Points, in no order, along strands that fork and pass close to each other.
In the rows, zero is written as 128.
Two points are linked if the straight distance between their rows is under 74.5. Some points are linked to none.
Beni: [ 93 132 127 145 122 127 124 118 139 148 159  81 113  89 121  91  89 117
  97 129 176  89]
Demit: [103  88 128 128 146  92 142 170 171 116 153 133 135 149 102 123 141 182
 130 179 140 124]
dutob: [132 129 107 160 102 124 103  56 122 117  98 140 117 145 144 126  99 111
 105 104 139 129]
buv: [109 120 144 111 181 103 159 212 142 116 112 119 147 140  91 157 170 180
 134 160 129 166]
Dedi: [ 95 117 150 116 158 121 143 178 139 143 165  87 146  79  84 121 128 166
 135 174 160 114]
mas: [ 92 154 149 125 152 138 138 158 112 167 147  77 135  59  96 124 124 117
 131 135 153 114]
lod: [110 116 162  96 159 130 152 197 115 151 159  87 151  67  90 127 141 170
 166 169 132 119]
Tava: [180 153 137 113 106 160 121 137 124 141 178 170 124 143 133 112 147 111
 186  90  53  86]
kemed: [115  71 134 137 120  94 127 132 191 105 168 194 130 169 127 106 134 165
 149 179 120 104]
rulo: [105 153 124 167 104 106 116  78 138 141 159 136 120 108 138 106 120  83
 125  97 137  91]
kadav: [130 167 114 135 171 115 123 137 109 112  62 116 155 146 116 183 155 114
 103 120 134 191]
kizo: [127 117 114 157  96 117 104  77 140 123 105 144 114 153 136 108 100 144
 108 122 153 114]
gidu: [111 174 137 146 120 126 120 117 103 159 127 113 134  98 136 145 163  62
 145  88 109 122]
sovof: [131 156 117 166 110 119 107  39 132 109 115 165 144 142 140 155 136  81
 134  97 116 140]
bil: [150 136 155 151  98 120 123  87 170 104 187 223 138 153 147 107 146 114
 166 123  98 111]
zupe: [147 113 124 146 125 102 125 100 167  78 105 201 141 186 116 156 142 166
 149 153 124 153]
bakur: [147  99 107 126 113 145 117  92 108 119  55 142 122 157 156 125 110 181
  91 124 161 161]
Nul: [110 107 128 113 126 155 124 164 138 130 109  64  99 108 140 109  80 170
  78 144 193 140]
gud: [ 82 153 151 125 146 153 132 145 110 176 158  68 129  40 100 120 105 105
 121 132 164 101]
rulut: [187 142 120  83 148 148 133 181  93 140 175  94 122 105 100 116 106 124
 198 132  59  86]
Megu: [160 153 131  98 108 145 135 149 106 162 175 124 123  94 133 101 137 103
 194 101  79  74]
rozul: [147 112  91 118  96 153 131  47  80 112  75 113 112 128 175 148 104  77
  77 102 132 163]
vego: [121  78 142 117 133 104 138 143 167 139 218 175 150 123 128  81 135 150
 153 164 113  74]
Fizaf: [117 129 148 100 180 119 163 221 127 126 108 119 153 130  91 162 184 167
 152 149 113 165]
poma: [142 134 149 120 148 112 141 169 139 111 119 171 159 156 116 157 182 143
 163 119  88 164]
pasi: [111 161 123 167 106 109 110  61 127 135 147 143 123 113 144 125 133  68
 123  85 123 106]
dis: [149 133 115 166  91 126 110  40 155  91 104 195 136 175 128 145 125 136
 153 133 134 135]
zez: [190 138 116  90 147 155 131 182 104 136 168 123 122 144  99 125 129 127
 193 121  44  90]
Mami: [ 97 123 134 124 151 123 138 170 146 133 142  83 131 109  94 122 111 163
 109 159 172 132]
togi: [118  91 128 152  84  89 105  91 181 125 156 174 117 154 128  89 116 155
 138 159 149  77]
Pumab: [ 85 149 134 140 134 137 131 119 121 160 160  76 115  65 116 102  93  92
  99 121 168  92]
Kasi: [165 146 132  89 124 145 134 164  97 159 174  99 126  79 119 101 118 119
 197 123  80  76]
Gov: [138  92 113 114 105 154 132  89  95 121  52 133 126 135 179 120 113 169
  82 118 161 166]
luve: [142 119 128 167  79 111 105  52 172  97 132 206 128 168 134 122 123 140
 156 144 132 111]
Giv: [148 113 152 113 151 129 150 188 136 113 138 181 152 164 120 142 176 157
 166 127  69 149]
tobid: [112  99 129 117 106 156 127 132 116 130  91  77  94 108 173 104  85 152
  74 127 181 142]
fulo: [129  96 117 141 114 105 110 119 153 114  97 150 118 176 118 125 120 193
 111 157 154 133]
Buvul: [102 100 120 140 104 114 112 126 163 144 158 100 117 123 120  81  96 162
 105 159 178  79]
Kar: [145 126  92 116 121 146 127  70  82 108  67 104 116 133 169 159 106  76
  72 107 137 177]
kapuv: [107 134 125 122 142 145 130 139 112 127 105  64  99  98 144 128  84  98
  70 121 171 157]
Fanu: [169 120 137  91 156 149 155 219 110 123 124 129 140 154 107 151 167 149
 184 126  54 142]
kulom: [105 177 133 152 112 128 116  79  91 160 138 112 120  90 149 145 157  35
 127  78 109 109]
vik: [ 97 131 133 117 141 161 132 144 119 140 129  55  95  75 136 126  75  88
  68 124 176 147]
zun: [143 132  97 117 155 136 127 129 104 104  45 101 120 148 147 159 113 141
  81 127 159 190]
Lerag: [102  88 122 132 112 111 115 144 164 135 142 107 118 147 112  97 110 190
 106 175 174  98]
diz: [107  66 129 130 132  91 130 153 185 109 161 168 130 170 119 113 138 182
 142 186 127 112]
radum: [123 153 117 141 128 134 118  74  82 127 111  98 111 117 151 153 116  42
  70  97 131 152]
bag: [102 146 122 151 121 130 123  97 114 136 131  90 103 103 137 116 100  78
  86 104 150 119]
fumi: [106 154 135 149 103 111 128 103 135 157 175 141 132  87 137  97 140  89
 149  95 125  81]
pifu: [124  75 146 119 144 114 149 163 164 126 199 184 149 144 126  97 146 161
 154 165  96 100]
vukud: [159 124  78 126 114 167 128  42 106 106  50 146 140 168 153 171 115 111
  98 106 130 169]
piduk: [111 106 124 131 149  90 136 163 160 109 120 134 133 162  98 137 143 181
 122 162 144 149]
tif: [150 135  91 146 115 142 115  47 119 101  66 158 141 169 135 162 117 123
 114 115 133 159]
Zar: [125 152 121 132 167 104 129 155 127 112  79 118 145 150 105 167 155 136
 115 130 137 182]
tima: [110 168 123 165 108 121 108  43 107 138 147 137 118 108 152 139 137  40
 113  76 114 108]
nazo: [122 143 134 131 156  98 138 166 137 113 105 144 153 147 105 156 171 141
 139 128 119 169]
gis: [114  87 120 135 115 107 112 139 163 123 113 129 113 168 115 110 121 202
 107 167 162 118]
Boras: [135 138 145  88 164 134 158 223 108 138 102  97 146 114  96 158 175 148
 177 140  98 157]
rono: [134 152 105 135 141 136 122  83  81 119  87  99 125 128 154 171 121  54
  72 105 128 172]
pud: [142 158  98 122 177 128 124 132 104 106  47 104 142 151 131 187 133 112
  83 125 141 202]
kas: [ 96 145 144 111 182 139 143 201 129 140 116  72 138  94  79 152 129 156
 111 155 169 164]
pag: [124 171 119 141 157 120 120 122  96 129  79 109 149 133 127 180 157  84
 107 108 123 177]
vagom: [138 124 140 161  88 104 115  72 181  96 163 214 132 161 139 115 132 126
 161 137 117 109]
puva: [121 130 121 106 145 150 133 146 102 113  74  68  95 103 160 147  91  98
  66 127 170 183]
tipo: [139 126 101 105 147 143 133 129  93 107  49  85 113 129 165 157 105 116
  76 125 158 195]
Musop: [135 117 103 143  90 142 114  41  97 118  94 123 104 132 164 123  93  91
  85  95 139 131]
defoz: [125 106 144 123 117 108 141 134 157 148 210 175 144 114 129  81 136 134
 158 138 113  73]
sesu: [111 125 117 146 104 133 118  90 118 133 123  89  93 110 153  99  80  98
  81 110 159 113]
pip: [129 168 111 139 153 129 118 103  84 126  79 102 138 132 140 184 142  64
  86 106 125 177]
pigu: [184 124 130  92 147 158 137 200 113 123 143 138 130 165 105 144 153 140
 188 119  40 120]
rupu: [135 106 162  78 163 142 153 214 101 143 154  88 143  77  97 131 139 175
 183 170 100 118]
Vado: [146 102 149  79 169 142 158 225 102 137 143 100 142 104  99 137 149 176
 186 162  82 127]
Momid: [133 103 149 131 129 106 142 150 165 119 181 191 146 148 126 112 152 146
 155 141  96 114]
foso: [152 119 144  86 162 143 161 224 107 134 123 110 144 124 102 145 168 156
 187 142  77 141]
danaf: [122 103 124 161  83 101 101  82 167 125 131 163 115 158 131  99 110 155
 125 141 153  95]
rapuv: [120 135 143 128 105 109 140 123 140 161 200 153 142  85 132  79 138 110
 163 117 120  64]
fugip: [172 154 156 124  96 157 119 114 138 135 194 204 131 148 146 106 152 108
 180  92  61  78]
sukip: [173 180 131 114  96 159 107 113 117 148 156 143 122 134 160 135 157  67
 195  65  54 102]
rupep: [ 93 132 133 110 167 147 136 185 141 135 130  61 127  94  91 137 100 164
  93 159 181 152]
lita: [145 106 156 120 142 130 146 176 143 120 165 191 147 157 124 122 161 155
 164 135  70 126]
fuf: [152 126 100 153 103 142 113  44 141  97  73 187 141 184 124 155 122 156
 136 132 137 146]
turup: [138 105 112 136 113 122 108 103 133 115  75 150 122 176 129 130 116 190
 104 142 155 144]
lup: [146 166 147 137 104 130 119 111 128 139 148 167 144 125 146 131 169  90
 175  83  82 124]
mev: [120  88 135 142 104  89 121 112 191 121 184 183 126 149 126  89 128 144
 150 160 133  82]
zilof: [113 117 129 124 172  93 145 181 152 104 106 124 136 159  93 153 153 183
 119 162 143 167]
bidi: [165 155 163 137  96 145 121  99 152 119 190 218 140 152 150 108 155 110
 174  99  75  99]
mar: [112 107 124 136  98 141 120 106 118 133 112  87  93 113 161  90  80 130
  79 117 173 116]
rolo: [ 93 152 139 139 145 127 138 153 123 152 135  88 133  88 103 125 127 113
 118 124 155 130]
kaz: [103 159 129 145 131 138 124 101  91 147 130  83 100  89 143 133 110  45
  74 100 141 132]
bes: [117 132 116 139 142 113 122 139 137 118  98 108 121 144 116 129 113 152
  99 133 161 151]
dezib: [ 98 111 121 141 103 131 119 115 145 147 155  83 104 105 134  78  79 140
  94 142 186  74]
bib: [182 157 124 101 104 158 121 137 113 152 189 145 118 125 129 102 130 107
 194  95  58  61]
kori: [102 163 139 140 129 126 132 140 109 160 135 103 136  88 118 123 149  88
 140 105 127 120]
Tepek: [134  94 112 102 111 153 142 101  87 115  43 110 113 119 190 133 111 150
  79 119 164 179]

A fork is a point with three links, a tip a point with one. Leave the first point through the second and follow the links. Name the first fork or tip that comes.
Buvul; Lerag => Tepek
bil; bidi => foso
fugip; bidi => vukud
bag; sesu => Nul
zilof; piduk => rono
Vado; rupu => kas

Follow the links from the first point to the second, and from the first to the third. Name the last point that the two ways share.
pag; Musop; sesu => rono
mar; nazo; puva => kadav
Kasi; Mami; Fizaf => foso
togi; bag; tipo => rono
rulut; rupep; mev => foso
bag; tipo; poma => kadav

Name the points in between on the shortest way along the links from the first point to the second, in order.
Fizaf; togi => buv, zilof, piduk, Demit, diz, kemed, mev
Momid; dutob => lita, Giv, poma, nazo, Zar, kadav, pag, pip, rono, Kar, rozul, Musop
danaf; tobid => kizo, dutob, Musop, rozul, Kar, rono, radum, kaz, bag, sesu, mar
Tava; Mami => bib, Megu, Kasi, rulut, zez, pigu, Fanu, foso, Vado, rupu, lod, Dedi
Kasi; tif => Megu, bib, Tava, fugip, bidi, bil, vagom, luve, dis, fuf
